Points on a hilly landscape, in no order, each with its height.
From any point a ball rolls to the lowest of the 2 points nearest to it. It stops when none of these is lower. Distance is the straight distance between rows; heights are no part of it.
nug: [-2.31 -0.25  1.09 -2.31 -3.93 -1.96  0.32  1.52  0.77 -1.50 -1.41 -1.12
  0.64  0.43  0.62 -0.18  0.71  0.96  0.62 -1.28  1.18 -0.88 -2.13 -1.37
  0.25]  height 44.9
zuzi: [-2.10 -0.97 -2.77 -0.54 -1.39  0.18  0.96  0.01  2.23 -0.17 -0.25  2.28
  0.76 -1.60  0.39 -2.10 -0.77 -0.93  0.69 -0.04 -0.77  1.47  1.72 -0.88
 -0.96]  height 34.9
mal: [ 0.41 -1.91 -0.95  2.89  0.80  0.03  0.98  0.58  0.20 -0.99 -3.01 -0.71
 -0.63  0.42 -1.20  0.54  0.69  1.07 -1.55 -1.21 -1.47  1.36 -2.21 -0.79
 -0.74]  height 55.4
muti: [ 3.01  2.50 -0.19 -0.21  0.81 -0.43 -2.27 -0.32 -0.58  1.62  3.14 -0.86
 -1.64 -1.06 -1.07  2.21  0.71  1.58  0.42  2.83  0.08 -1.15 -2.04  1.59
  0.18]  height 30.0
panos: [-0.30 -0.61 -2.28  0.46 -1.25 -0.79  1.41  0.15  2.05  1.34 -0.36  3.07
 -0.04 -1.44 -0.55 -0.33 -0.33 -0.27  0.29 -0.63 -0.13  0.82 -0.67 -0.16
 -0.86]  height 38.9
Kego: [ 0.85 -2.75 -0.98  3.77  0.26  0.46 -0.37  0.51  0.03 -1.53 -3.70 -1.25
  0.05  0.27 -1.92  0.33  0.11  1.38 -0.52  2.08 -2.25  1.13 -0.77  0.47
 -0.63]  height 57.6
biga: [-0.58 -1.93 -0.27  1.66 -0.89 -0.45  1.58  0.36  0.77  0.32 -4.20  0.31
  2.11  0.65 -0.63 -1.53  1.10 -0.95 -1.07 -1.17 -0.70  1.81 -0.20 -2.06
 -0.26]  height 32.8
zofov: [ 0.98 -1.71 -2.43  3.65  0.66 -1.31  3.15 -0.14  1.87  1.81 -0.79  5.54
 -1.17 -2.05 -0.83  0.71 -0.59 -0.28 -1.60 -0.66  0.30  2.11 -1.23  0.21
 -1.31]  height 37.1
rimad: [-0.32 -0.67 -1.13  0.69  5.01  3.39  0.62 -0.27 -1.40 -2.32  0.44 -1.86
 -0.15  0.23  0.60  0.89 -0.42 -0.22 -0.78 -0.23 -2.41  1.18  1.22  1.10
 -1.45]  height 37.0
konun: [ 3.64  3.41 -0.31 -0.02  1.14  0.02 -0.65 -1.70 -1.06  5.35  3.35  1.76
 -0.84 -0.63 -0.37  0.62  0.68 -0.95 -0.91  0.60  1.93 -1.49  0.33  0.36
  0.87]  height 43.1
pevo: [-1.85 -1.06 -0.73 -0.85 -2.53 -1.06  2.16  0.58  1.50 -0.18 -2.42  1.05
  1.54 -0.28  0.90 -1.34  0.60 -1.07 -0.09 -1.79  0.50  0.79 -0.46 -2.27
 -0.08]  height 29.6
fuf: [ 2.26  0.43  1.18  0.61 -1.25  0.65 -3.68 -0.51  0.02  0.39  1.42 -0.13
  1.17  0.25 -2.09  0.03 -0.58  0.94  2.35  4.86 -1.33 -0.64  0.86  2.46
  0.85]  height 19.9
Lof: [-2.39 -1.53  0.56 -0.92 -1.97 -1.63 -0.14  2.09  0.36 -2.46 -2.33 -2.83
  0.57  1.30  0.35 -0.30  0.92  1.28  0.08 -0.81  0.30 -0.37 -1.92 -1.29
  0.03]  height 46.3
Kapo: [ 1.75  2.08  2.61 -1.29  0.98 -0.23 -1.91  0.32 -2.08  1.28  2.36 -2.74
 -0.25  1.55 -0.30  1.87  0.85  1.23  0.00  0.70  1.33 -2.39 -1.06  0.71
  1.41]  height 56.4
Lik: [-1.23 -1.22  1.28 -0.16  4.60  2.62  0.49  0.68 -2.19 -2.75  0.14 -3.42
  0.53  1.21  1.17  1.25 -0.28  0.04 -0.80 -1.08 -1.15  0.46  0.78  1.06
 -1.15]  height 40.9
nar: [ 0.26  1.37  1.88 -1.02 -1.10 -0.36  0.55 -0.76 -1.19  2.88 -0.34  0.97
  0.85  1.43 -0.24  0.15  0.66 -0.99 -0.06 -2.16  1.94 -1.66  0.35 -0.80
  1.54]  height 26.6
febu: [-1.00 -0.70 -2.07 -0.99 -1.29 -1.54  3.45  0.65  2.84  1.13  1.31  4.44
 -2.04 -1.93  2.47 -0.55 -1.20 -0.80 -0.85 -3.23  1.85  0.40 -0.78 -1.57
 -1.35]  height 18.5
gamol: [ 0.86 -1.48 -2.54  3.09 -0.38 -1.20  1.72 -0.13  1.62  0.78 -1.56  3.52
 -1.43 -2.23 -1.77  0.91 -0.34  0.62  0.00  0.67 -0.37  1.51 -1.83  0.82
 -1.01]  height 41.5
vutas: [-0.22  1.22 -1.41 -1.14  1.41  1.94 -2.40 -0.52  0.21 -0.97  3.52  0.39
  0.29 -0.97 -0.44  0.17 -1.69  0.60  2.08  3.37 -1.57  0.17  1.90  2.50
 -0.63]  height 20.2
Pemaz: [-1.35 -0.25 -0.55 -2.02  0.67  0.71  2.24 -1.19  0.25 -2.05  0.32  0.32
 -2.29  0.07  3.75 -0.77 -0.43 -1.40 -1.55 -4.56  0.17 -0.01  0.30 -1.90
 -0.68]  height 44.7
funa: [-2.18 -1.08 -1.27 -0.77  0.34  1.24 -0.40 -0.15  0.80 -2.86 -1.05 -1.58
  1.77  0.00  0.28 -1.78 -0.85 -0.47  0.95  2.14 -1.74  1.07  1.72 -0.26
 -0.87]  height 18.4
bip: [ 2.46  3.10 -0.27 -1.49  2.33  0.96 -1.41 -0.95 -1.27  1.98  4.86 -0.44
 -1.51 -0.93  0.10  1.31  0.49  0.64  0.23  1.95  0.07 -1.21 -0.07  1.21
  0.34]  height 33.7
desok: [-2.09  0.01  2.95 -0.68 -0.45 -0.41 -0.30 -0.18 -2.53 -0.19 -1.81 -2.00
  2.79  2.28 -0.08 -0.98  1.16 -1.10  0.20 -1.41  1.23 -0.66  1.92 -0.99
  1.51]  height 58.1
Sadap: [ 0.17  1.87  0.30 -3.09 -3.19 -1.94  1.50 -0.09  1.14  2.44  1.91  2.55
 -0.78 -0.75  2.15  0.14  0.19 -1.06  0.35 -2.33  2.92 -1.48 -1.06 -1.04
  0.79]  height 41.4
revi: [ 0.80 -3.41 -0.68  3.60 -1.98 -2.13  0.68  1.98  1.81 -1.81 -4.39 -0.22
 -0.60 -0.37 -2.01  0.56  1.02  1.86 -0.53  0.83 -1.04  1.00 -3.64 -0.20
 -0.41]  height 69.8
Bor: [ 0.98 -0.16 -2.01  1.10  1.75  0.10  2.64 -0.85  0.91  1.96  0.15  3.65
 -1.51 -0.94  0.69 -0.01 -0.68 -1.18 -1.73 -3.09  0.73  0.38  0.10 -0.77
 -0.79]  height 39.4
mab: [-1.18 -0.95  1.85 -0.03 -1.29 -1.05  1.78 -0.25 -0.96  1.28 -3.33  0.18
  1.45  2.05  0.44 -1.06  1.54 -2.41 -1.77 -3.77  1.69 -0.18  0.32 -2.29
  1.17]  height 27.3
punog: [-0.89 -2.03  0.62  2.36  0.31 -0.07  0.75  0.35  0.06 -0.09 -5.11 -1.88
  2.24  1.86 -0.75 -2.16  1.53 -1.21 -1.91 -1.06 -1.16  2.89  1.43 -2.76
  0.25]  height 35.6
fudip: [ 2.28  1.68 -1.14 -0.87 -1.60 -0.54 -3.76  0.37  2.21 -0.06  4.63  1.37
 -1.96 -2.36 -1.70  0.20 -1.01  1.73  2.18  5.07 -1.13 -0.05 -1.54  2.50
  0.24]  height 16.1
teku: [ 2.41  3.38 -1.88 -1.06  1.52  0.53 -1.11 -1.64  0.02  4.47  4.78  2.55
 -1.83 -1.98  0.58 -0.29 -0.22 -0.54 -0.38  0.62  1.51 -1.08  1.36  0.23
  0.62]  height 39.1
Komon: [-0.08 -3.10 -1.97  2.35 -1.28 -1.50  0.38  1.43  2.90 -3.52 -3.71 -0.75
 -0.84 -1.53 -1.39 -0.26 -0.13  1.57 -0.56  1.93 -1.86  1.91 -3.02 -0.37
 -1.41]  height 71.0
Vula: [ 0.33 -0.89 -0.38  1.04 -1.26 -1.65  0.05  1.72  0.58 -1.03 -1.52 -1.35
 -1.47  0.47 -1.16  1.90  0.42  2.56  0.04 -0.54 -0.20 -0.94 -3.37  0.02
  0.16]  height 49.8
leguz: [-3.28  0.32 -1.45 -3.27 -2.30 -0.19  1.23 -0.71  1.02 -1.03  1.11  1.91
 -0.14 -1.31  3.19 -2.43 -0.80 -1.59  0.81 -1.78  0.58  0.64  2.63 -1.35
 -0.53]  height 27.8
bem: [ 1.89  1.68  3.39 -0.28 -0.75 -1.56 -3.59  1.68 -1.77  1.04  2.39 -3.08
  0.09  1.83 -1.41  1.91  1.52  2.02  0.63  2.01  1.50 -2.68 -1.78  0.97
  1.87]  height 57.8
famen: [-2.37 -0.71 -2.30 -1.99 -2.65 -1.31  2.56  0.53  2.68 -0.09  0.86  3.16
 -0.70 -1.86  3.15 -1.98 -1.14 -1.14 -0.04 -2.64  1.19  0.49  0.08 -1.76
 -1.37]  height 23.3
sida: [ 1.67  1.33 -0.66  0.36  0.47 -0.47  0.69 -0.25  0.02  1.67  0.51  0.64
 -1.78 -0.51 -0.87  2.03  0.21  1.09 -0.05 -0.39  0.49 -0.63 -1.89 -0.09
 -0.03]  height 54.7
bego: [ 0.38 -1.82 -0.62  1.59 -1.48  0.38 -1.61  0.00  1.36 -1.32 -2.51 -0.12
  1.99  0.00 -2.28 -1.31 -0.75  0.27  1.48  3.93 -1.80  0.11  0.79  0.99
 -0.29]  height 63.4
goke: [-1.04 -3.10  1.37  2.57  3.06  1.47 -1.25  1.18 -0.85 -2.77 -2.93 -4.67
  2.71  1.80 -0.74 -0.62  0.52 -0.20 -0.51  2.41 -1.39  1.73  2.16  0.32
 -1.05]  height 41.2
zive: [-1.43  1.86  2.68 -4.15  1.10  0.35  0.59 -1.76 -2.19 -1.60  1.82 -1.22
 -0.92  0.76  3.77  0.19 -0.55 -2.24 -0.52 -2.97  1.82 -1.60  2.04 -0.19
  0.67]  height 52.1
Fonev: [-1.13  2.36  0.13 -4.26 -4.08 -1.19 -0.23  0.48  1.53  0.63  3.40  1.71
 -0.56 -1.34  2.20 -0.58  0.10  0.15  1.30 -0.60  2.04 -0.83 -0.69 -0.94
  0.71]  height 39.5
gif: [-0.69 -2.02  0.89  0.76 -1.19 -1.07 -1.06  2.29 -0.06 -2.01 -2.51 -3.14
  0.26  1.59 -1.38  0.88  0.80  1.99  0.31  0.45 -0.34 -1.30 -2.00  0.06
  0.27]  height 47.8
fegi: [ 3.67  0.13  1.11  1.88 -1.15 -0.30 -3.09 -0.11 -0.35  0.15  0.65 -0.44
 -0.41  0.18 -2.16  1.59 -0.55  2.10  1.85  4.52 -1.51 -1.05 -1.38  2.84
  0.83]  height 23.2
lufad: [ 0.33 -0.02 -2.82  0.22  0.83 -0.33  0.60  0.43  1.61 -1.77  1.62  0.34
 -3.32 -2.45 -0.38  2.00 -0.85  2.48  0.81  1.34 -1.34  0.22 -2.54  1.37
 -1.26]  height 42.9
Gelid: [-0.08 -1.76 -2.49  2.24  0.12 -1.74  4.08  0.68  1.99  3.15 -0.42  6.14
 -0.01 -1.49  0.28 -0.81 -1.02 -1.67 -2.09 -2.20  1.14  1.89  0.63 -0.51
 -1.41]  height 30.2
sifo: [ 0.22 -0.56 -0.32  1.48  2.20  1.76  1.30 -0.86 -1.39  0.28 -1.89  0.17
  0.46  1.00 -0.33 -0.32  0.52 -1.00 -1.65 -2.04 -0.92  0.90  1.03 -1.06
 -0.09]  height 48.6
gid: [-0.35 -0.40 -4.11  1.50  1.06 -0.82  1.20  0.30  2.53 -0.69  1.47  3.23
 -3.46 -3.90 -0.76  0.79 -1.21  1.75  0.30  0.68 -0.45  1.28 -1.73  1.08
 -1.65]  height 37.2
Leg: [ 0.04  1.36 -3.81 -0.51  2.41  1.43 -0.03 -0.65  1.12  1.66  4.01  2.69
 -2.66 -3.08  0.33 -0.48 -1.79  0.59  0.67  0.10 -0.67  0.34  2.66  1.41
 -1.05]  height 29.0
dav: [-1.51 -1.76 -0.66 -0.21  0.85  0.65  1.59 -0.17  0.45 -2.37 -1.98 -1.02
  0.26  0.35  2.32 -2.02  0.62 -0.95 -2.45 -2.70 -1.10  2.73  0.83 -3.01
 -0.91]  height 12.2
bupi: [-1.02  0.66  1.30 -2.32  2.12  1.38  1.43 -1.35 -1.68 -1.56  0.51 -1.45
 -1.72  1.08  3.33 -0.01 -0.30 -1.54 -1.64 -4.00  1.08 -1.00  0.58 -1.09
  0.28]  height 48.7
belu: [ 0.58  1.00 -0.08 -0.96  0.35 -0.68  0.31  0.89 -0.08 -0.55  0.68 -1.64
 -2.11 -0.20 -0.24  2.35  0.24  1.71  0.05 -0.73  0.42 -1.23 -2.90 -0.01
 -0.06]  height 52.3
Gare: [-1.75 -2.28  2.13  1.16  4.13  1.91 -0.76  2.11 -1.78 -3.17 -0.85 -5.09
  2.16  2.10  0.25  0.79  0.50  0.06 -0.70  0.30 -0.47  0.44  1.37  1.33
 -1.05]  height 43.6
Seli: [-3.46 -0.74  2.94 -2.01 -0.19 -0.31 -1.28  1.74 -0.79 -4.60  0.41 -4.64
  2.56  1.18  1.39 -0.44 -0.06  0.41  1.73  0.87  0.45 -0.17  0.98  1.05
 -0.26]  height 10.0
Bipuz: [ 2.32  2.46 -0.58 -0.51  1.62 -0.15  0.93 -0.94 -0.18  2.70  2.34  0.52
 -2.54 -0.80  1.00  1.38 -0.08 -0.05 -0.78 -1.51  1.60 -1.62 -1.75 -0.37
  0.50]  height 57.3
losof: [-0.31 -1.15  2.45  2.51  2.45  0.82 -0.78  0.03 -3.34  0.58 -2.47 -3.24
  1.93  3.63 -1.60  0.57  1.35 -0.17 -1.53 -1.19  0.13 -0.75  1.58  0.54
  1.55]  height 60.8
Takop: [-0.36  0.75  1.19 -1.00 -1.55  0.69 -1.90 -0.46 -0.18  0.44  0.55  0.32
  2.40  0.54 -1.17 -1.00  0.00 -0.19  1.97  1.82 -0.47 -0.38  1.64  0.72
  0.70]  height 52.5
tonu: [ 0.22 -0.36 -2.46  0.70  3.90  2.65  0.05 -0.12 -0.52 -2.22  1.21 -0.91
 -1.73 -1.27  0.20  1.86 -1.25  1.04  0.10  1.08 -2.50  1.01  0.37  2.10
 -1.80]  height 31.4
gukop: [-1.12 -0.13 -3.89 -0.75  1.72  1.38  0.71  0.00  1.26 -1.06  2.04  2.03
 -2.08 -2.30  0.82 -0.70 -1.62  0.53  0.47 -0.53 -1.36  1.13  1.68  0.46
 -1.63]  height 20.6
Veva: [ 2.77  0.95  2.13  2.79  1.13  1.04 -1.57 -0.93 -2.84  3.43 -1.07 -0.87
  0.92  2.13 -2.83  1.50  0.55  0.67  0.19  1.19 -0.09 -1.32  0.64  1.63
  1.48]  height 63.8
Remef: [-2.03 -0.55  1.86 -1.20 -0.68 -0.43  1.99 -1.19 -1.00 -0.07 -2.75  0.25
  1.38  1.14  2.15 -1.95  0.94 -3.33 -1.81 -4.02  1.47  0.49  1.91 -2.85
  0.66]  height 31.5
Fir: [-3.64 -0.54 -2.27 -2.56 -2.18  0.01  0.87  0.52  1.88 -2.64 -0.08  0.46
  0.37 -1.20  2.24 -2.29 -0.81 -0.34  0.94 -0.20 -0.61  1.27  0.83 -1.71
 -1.38]  height 31.2
nam: [ 3.99  1.61  1.37  1.23 -1.11 -1.34 -3.16  0.58 -0.81  2.17  1.50 -1.09
 -1.12 -0.43 -1.83  1.90  0.87  2.36  0.60  3.61  0.35 -1.51 -2.99  1.66
  1.34]  height 26.5
Gupo: [-0.49  0.25  0.40  0.19  0.40  1.17 -0.21 -0.88 -0.88  0.39 -1.01 -0.21
  1.71  0.86 -0.76 -0.51  0.31 -0.33  0.51  0.02 -0.73 -0.28  1.62 -0.24
  0.32]  height 54.3
gel: [ 1.48 -3.17  0.17  4.05 -2.48 -1.90  0.16  1.40  0.69  0.42 -5.04  0.28
  0.26  0.41 -2.80  0.77  0.88  1.24 -0.28  0.87 -0.32  0.20 -2.87  0.80
  0.34]  height 69.1
los: [ 1.17  2.29  1.06 -0.81 -2.10  0.20 -1.80 -0.77 -0.51  3.02  2.02  1.65
  1.77  0.37 -1.68 -0.44  0.31 -0.51  1.67  1.28  0.33 -0.62  0.98  0.41
  1.51]  height 50.7
tam: [ 0.43  2.09 -2.26 -2.06  0.20  0.13 -0.85  0.35  1.36 -1.07  3.62  0.03
 -2.27 -2.15  0.03  1.16 -0.87  1.84  1.46  1.62 -0.54 -0.09 -1.33  1.09
 -1.10]  height 46.4
gaki: [ 0.71 -1.00 -0.54  1.92  2.68  1.05  1.68 -0.04 -0.91 -1.12 -1.79 -0.82
 -1.25  0.88  0.09  0.71  0.42  0.91 -2.45 -2.65 -0.93  0.73 -1.29 -0.79
 -0.24]  height 52.4
nas: [ 3.73  2.86  1.36  0.56  0.83 -0.31 -1.59 -1.09 -1.87  4.88  1.88 -0.01
 -0.42  0.15 -1.52  1.32  1.56  0.04 -0.56  1.09  1.57 -1.75 -0.86  0.52
  1.75]  height 46.5
Fozap: [-0.70 -1.62 -0.73  0.46 -2.24 -0.45 -0.25  0.44  1.48 -0.88 -2.30 -0.08
  1.46 -0.21 -1.40 -0.88 -0.23  0.22  1.11  1.48 -1.30  0.27 -0.52  0.00
 -0.48]  height 64.6
lede: [-1.98  2.25  1.77 -4.06  0.12  0.53  0.02 -2.15 -1.64 -0.89  2.55  0.45
 -0.46  0.07  3.85 -0.89 -0.92 -2.68  0.63 -2.05  1.40 -1.01  3.71 -0.23
  1.07]  height 54.5
nuf: [ 0.43  0.40 -2.15 -0.54  1.38 -0.32  2.12  0.01  1.44 -0.74  1.40  1.75
 -3.90 -1.67  1.30  1.34 -0.66  0.64 -1.18 -2.46  0.47 -0.05 -2.34 -0.95
 -1.33]  height 35.7
zoz: [-3.28  1.52  1.49 -4.30 -1.60 -0.28 -0.14  0.16 -0.41 -3.06  1.85 -1.26
  0.40 -0.24  3.05 -0.73 -0.50 -0.15  1.44 -0.44  1.07 -0.66  1.08 -0.30
  0.44]  height 35.5
Zogor: [ 2.10  2.19 -0.53 -1.52  2.39  0.38  1.28 -1.98 -0.25  2.13  2.09  0.74
 -3.25 -0.33  2.86  0.52 -0.97 -1.72 -2.23 -3.26  2.24 -2.20 -0.20 -0.89
  0.25]  height 60.5
lobon: [ 2.23 -1.21  0.53  3.39 -2.46 -1.65 -0.03  0.98 -0.14  2.38 -3.31  0.77
  0.17  0.16 -2.76  1.59  0.81  1.05  0.17  0.90  0.16 -0.62 -2.60  1.05
  0.50]  height 68.5
furof: [-2.53 -1.27 -1.43 -0.43  1.90  1.53  0.86 -0.43  0.80 -2.86 -1.68 -1.06
  1.06  0.15  2.20 -2.60  0.01 -1.79 -0.81 -0.53 -1.54  3.58  2.72 -2.21
 -0.87]  height 18.3
Denom: [ 0.04  1.30  1.19 -1.15  1.14  0.27 -0.16  0.14 -1.46 -0.37  1.21 -2.07
 -0.90  1.20  0.23  1.71  0.37  1.03 -0.01 -1.03  0.54 -1.74 -1.01  0.31
  0.68]  height 54.4
seko: [-2.08  2.20  4.32 -3.27 -1.71 -0.69 -1.94 -0.05 -2.12 -1.63  2.54 -1.32
  2.83  0.89  1.50 -1.20  0.23 -0.66  1.85  0.40  1.55 -0.73  2.02  0.43
  1.99]  height 10.6
moze: [ 0.96  1.69  0.85 -1.57  0.24  1.23 -3.46 -0.14  0.12 -0.56  4.15 -0.53
  0.86 -0.04 -0.95  0.10 -1.05  0.91  2.28  4.21 -1.20 -0.36  0.57  2.49
  0.37]  height 15.6
lizot: [ 1.29 -0.52  1.68  2.81  2.67  1.56 -0.65  0.03 -3.10  1.13 -1.67 -2.37
  0.02  2.59 -1.92  2.06  0.86  0.52 -1.11 -0.45 -0.65 -1.30  0.48  1.22
  0.75]  height 62.2
ror: [ 0.56  2.87  2.94 -1.91  0.44  0.57 -0.81 -1.71 -2.27  2.49  1.58  0.08
  1.28  1.10  0.11  0.04  0.79 -1.50  0.16 -1.11  1.65 -1.78  1.99 -0.23
  1.85]  height 21.0
Fom: [ 2.64 -1.05  0.05  4.14 -0.27 -0.63  0.00 -0.63 -0.97  1.92 -2.16  0.78
 -1.31 -0.46 -2.78  2.25  0.23  1.43  0.18  1.59 -0.57 -0.42 -2.07  1.79
  0.42]  height 67.7
Tilin: [-0.11 -0.10 -3.53  0.25  2.26  0.67  1.91 -0.11  1.52 -1.08  2.04  2.59
 -3.74 -2.41  0.96  0.45 -1.17  0.79 -0.64 -1.54 -0.70  0.97 -0.56 -0.20
 -1.89]  height 28.9
noke: [-3.06 -1.31  1.47 -0.73  0.95  0.77 -1.14  0.59 -0.39 -3.36 -0.84 -3.48
  2.85  0.98  0.67 -0.88 -0.18 -0.35  1.21  1.83 -0.83  0.43  1.28  0.21
 -0.59]  height 13.5
vuti: [-1.91  0.20  2.86 -1.65  0.64 -0.08 -0.60  0.51 -2.22 -1.76 -0.07 -3.23
  1.07  1.78  0.77  0.26  0.71  0.13  0.04 -1.33  1.15 -1.21  0.50 -0.24
  0.76]  height 56.5
tafop: [ 1.68  2.94 -2.33 -1.67  2.23  1.03 -1.10 -1.31 -0.27  2.04  5.12  1.10
 -2.58 -2.00  0.90  0.38 -0.61  0.53  0.49  0.98  0.31 -0.48  1.65  0.83
 -0.39]  height 35.1
vezim: [ 1.51  2.58  0.94 -1.84 -1.03 -0.08 -4.47  0.76  0.88 -0.08  5.63  0.08
 -0.41 -0.89 -0.63 -0.37 -0.21  0.99  2.16  4.76 -1.13 -0.31 -0.53  1.90
  0.74]  height 11.9
miv: [-0.97  2.33  0.51 -3.78 -1.24 -0.15 -0.57 -0.50 -0.21 -0.61  3.49 -0.22
 -0.56 -0.47  1.97 -0.09 -0.19  0.09  1.03 -0.45  1.01 -0.96  0.08 -0.44
  0.83]  height 37.7
Dipe: [ 3.50 -0.01  0.21  4.77 -0.56  0.14  0.16 -1.41 -1.16  4.75 -1.93  2.29
  0.42 -0.29 -3.37  1.69  0.17 -0.12 -0.10  2.02 -0.33  0.13 -0.37  2.08
  0.32]  height 66.5
bokif: [-0.74 -2.36  1.07  2.89  2.12  1.09 -0.45  0.32 -0.46 -1.29 -4.14 -3.39
  2.74  2.13 -0.89 -1.70  0.89 -1.26 -1.07  1.49 -2.10  2.77  2.62 -1.13
 -0.31]  height 39.0
tun: [-1.37 -1.33  2.54  1.88  1.10  0.42 -0.73 -0.15 -2.69 -0.16 -3.25 -2.88
  3.84  2.98 -1.18 -1.10  1.20 -1.28 -0.20 -0.27 -0.10  0.07  2.77 -0.24
  1.08]  height 59.5
Goki: [ 1.48 -3.75 -1.09  4.23  0.23  0.60 -1.01 -0.06  1.20 -3.17 -4.50 -1.69
 -0.12 -0.26 -2.04 -0.46 -0.84  0.58 -0.34  4.57 -2.89  1.56 -0.42  1.20
 -1.30]  height 59.3
Futet: [-0.04  0.20 -1.21  0.05  2.51  2.21 -1.19 -0.34 -0.32 -1.76  1.28 -0.76
 -0.36 -0.59 -0.77  0.79 -1.21  0.58  1.33  2.88 -2.44  0.29  1.09  2.54
 -1.18]  height 25.3
Lin: [-0.84 -1.71 -1.67  0.32  0.66  0.25  2.63  0.23  1.62 -1.48 -1.79  0.90
 -0.85 -0.34  1.88 -1.50  0.04 -0.43 -2.53 -3.57 -0.82  2.78 -0.90 -2.87
 -1.28]  height 19.1
Tibo: [ 1.45 -3.30 -0.90  2.96 -0.88  1.06 -2.21 -0.31  1.73 -2.66 -3.38 -0.87
  0.91 -0.78 -2.40 -1.64 -1.46 -0.39  1.06  6.31 -2.84  0.63  1.54  1.58
 -1.61]  height 61.5
ful: [ 0.68  1.83 -0.59 -1.05 -1.93 -0.48  0.03 -0.58  0.79  3.46  1.90  2.99
  0.74 -0.81 -0.65 -0.38 -0.39 -0.65  0.96  0.10  1.07 -0.59  0.69  0.19
  0.60]  height 48.8
dosor: [ 0.70  0.17  2.43  0.00 -0.97 -0.90  1.13 -0.13 -1.41  3.04 -2.44  0.25
  0.84  2.09 -0.95  0.39  1.52 -1.42 -1.44 -3.59  2.49 -1.64 -0.65 -1.15
  1.71]  height 22.9
tid: [-0.59 -1.72 -1.87  0.28 -1.54 -2.24  4.50  1.06  3.01  1.77 -0.04  5.29
 -0.43 -0.83  1.26 -0.61 -0.86 -1.33 -1.54 -2.75  1.59  1.59 -0.66 -1.53
 -1.38]  height 24.1
Ridem: [ 0.81 -0.60 -0.50  1.97  0.70  0.57  2.48 -0.84 -0.53  1.88 -2.04  2.21
  0.31  0.70 -0.53 -0.43  0.17 -1.26 -1.94 -3.06 -0.02  0.77 -0.26 -1.15
  0.00]  height 45.2
gogeg: [ 2.58 -0.30  0.77  4.13 -1.21  0.79 -0.77 -1.31 -1.41  4.58 -2.71  2.05
  2.50  0.63 -3.66  0.32  0.22 -0.83  0.49  1.74 -0.67 -0.07  1.42  1.83
  0.90]  height 65.6
refe: [-3.09  0.75  4.73 -2.66 -1.55 -1.39 -2.18  1.18 -1.80 -3.42  1.98 -3.53
  2.84  1.47  0.88 -0.58  0.20  0.45  1.72  0.76  2.16 -1.02  0.72  0.70
  1.46]  height 6.2
gola: [-0.97  2.56  3.70 -2.68 -0.71 -0.25 -1.55 -0.61 -2.24  0.38  2.23 -0.89
  1.68  1.49 -0.06 -0.21  0.57 -0.69  1.44 -0.31  1.46 -1.10  1.15  0.06
  2.38]  height 15.2
roz: [ 0.87  1.61 -1.21 -0.62 -0.08  0.20  1.89 -0.95  0.55  3.69  1.53  3.59
 -1.02 -0.89  0.86 -0.07 -0.38 -1.61 -0.65 -1.96  1.61 -0.99  0.83 -0.55
  0.30]  height 45.3
gav: [-0.83  0.94  0.01 -2.62 -3.54 -1.88  1.50  0.90  1.58  0.71 -0.04  1.04
 -0.42 -0.35  0.97  0.44  0.50  0.12  0.27 -2.15  2.08 -1.19 -2.79 -1.53
  0.24]  height 43.2
zulon: [-2.51 -1.42 -1.69 -0.54  2.47  1.90  0.28 -0.06  1.06 -3.25 -1.10 -1.92
  1.42  0.03  1.19 -2.22 -0.77 -0.88 -0.23  1.88 -2.44  2.95  2.41 -0.90
 -1.87]  height 22.6
tigon: [-0.96 -2.01 -1.56  0.46 -1.24 -1.04  3.02  0.26  2.46 -0.01 -2.10  2.41
  0.68 -0.65  1.91 -2.08  0.28 -1.55 -2.29 -3.10  0.13  2.63 -0.34 -3.14
 -1.19]  height 25.2
fimi: [ 2.53 -0.27  3.33  0.51 -3.00 -1.72 -4.33  2.23 -0.65  0.61  0.70 -2.20
  0.44  2.29 -2.02  1.47  0.96  2.48  1.64  3.04  0.87 -2.35 -2.07  1.48
  2.17]  height 58.8
Nuro: [-0.29  0.60 -0.66 -2.15  0.18 -0.41  1.93  0.28  0.70 -1.08  0.77 -0.03
 -3.07 -0.31  2.33  0.71 -0.56  0.37 -1.26 -3.53  0.92 -1.03 -2.32 -1.36
 -0.75]  height 40.4
lopiv: [-3.54  0.57 -0.15 -3.98 -3.41 -0.62 -0.52  0.27  1.42 -2.91  0.99 -0.29
  1.49 -0.66  1.99 -1.84 -0.44 -0.32  2.20  0.56  0.28  0.33  0.62 -0.67
  0.03]  height 33.6
revo: [ 1.43 -0.09  1.66  2.55 -0.46  0.53 -1.72 -1.17 -1.65  2.63 -1.88  0.03
  2.71  1.66 -2.65 -0.02  0.48 -0.24  1.11  1.75 -0.73 -1.06  1.36  1.12
  1.36]  height 64.7

For each start below, name the point where the ball stops.
Sadap | febu
panos | febu
goke | dav
nas | vezim
revi | belu
revo | belu
bip | vezim
fimi | vezim
Gare | vezim
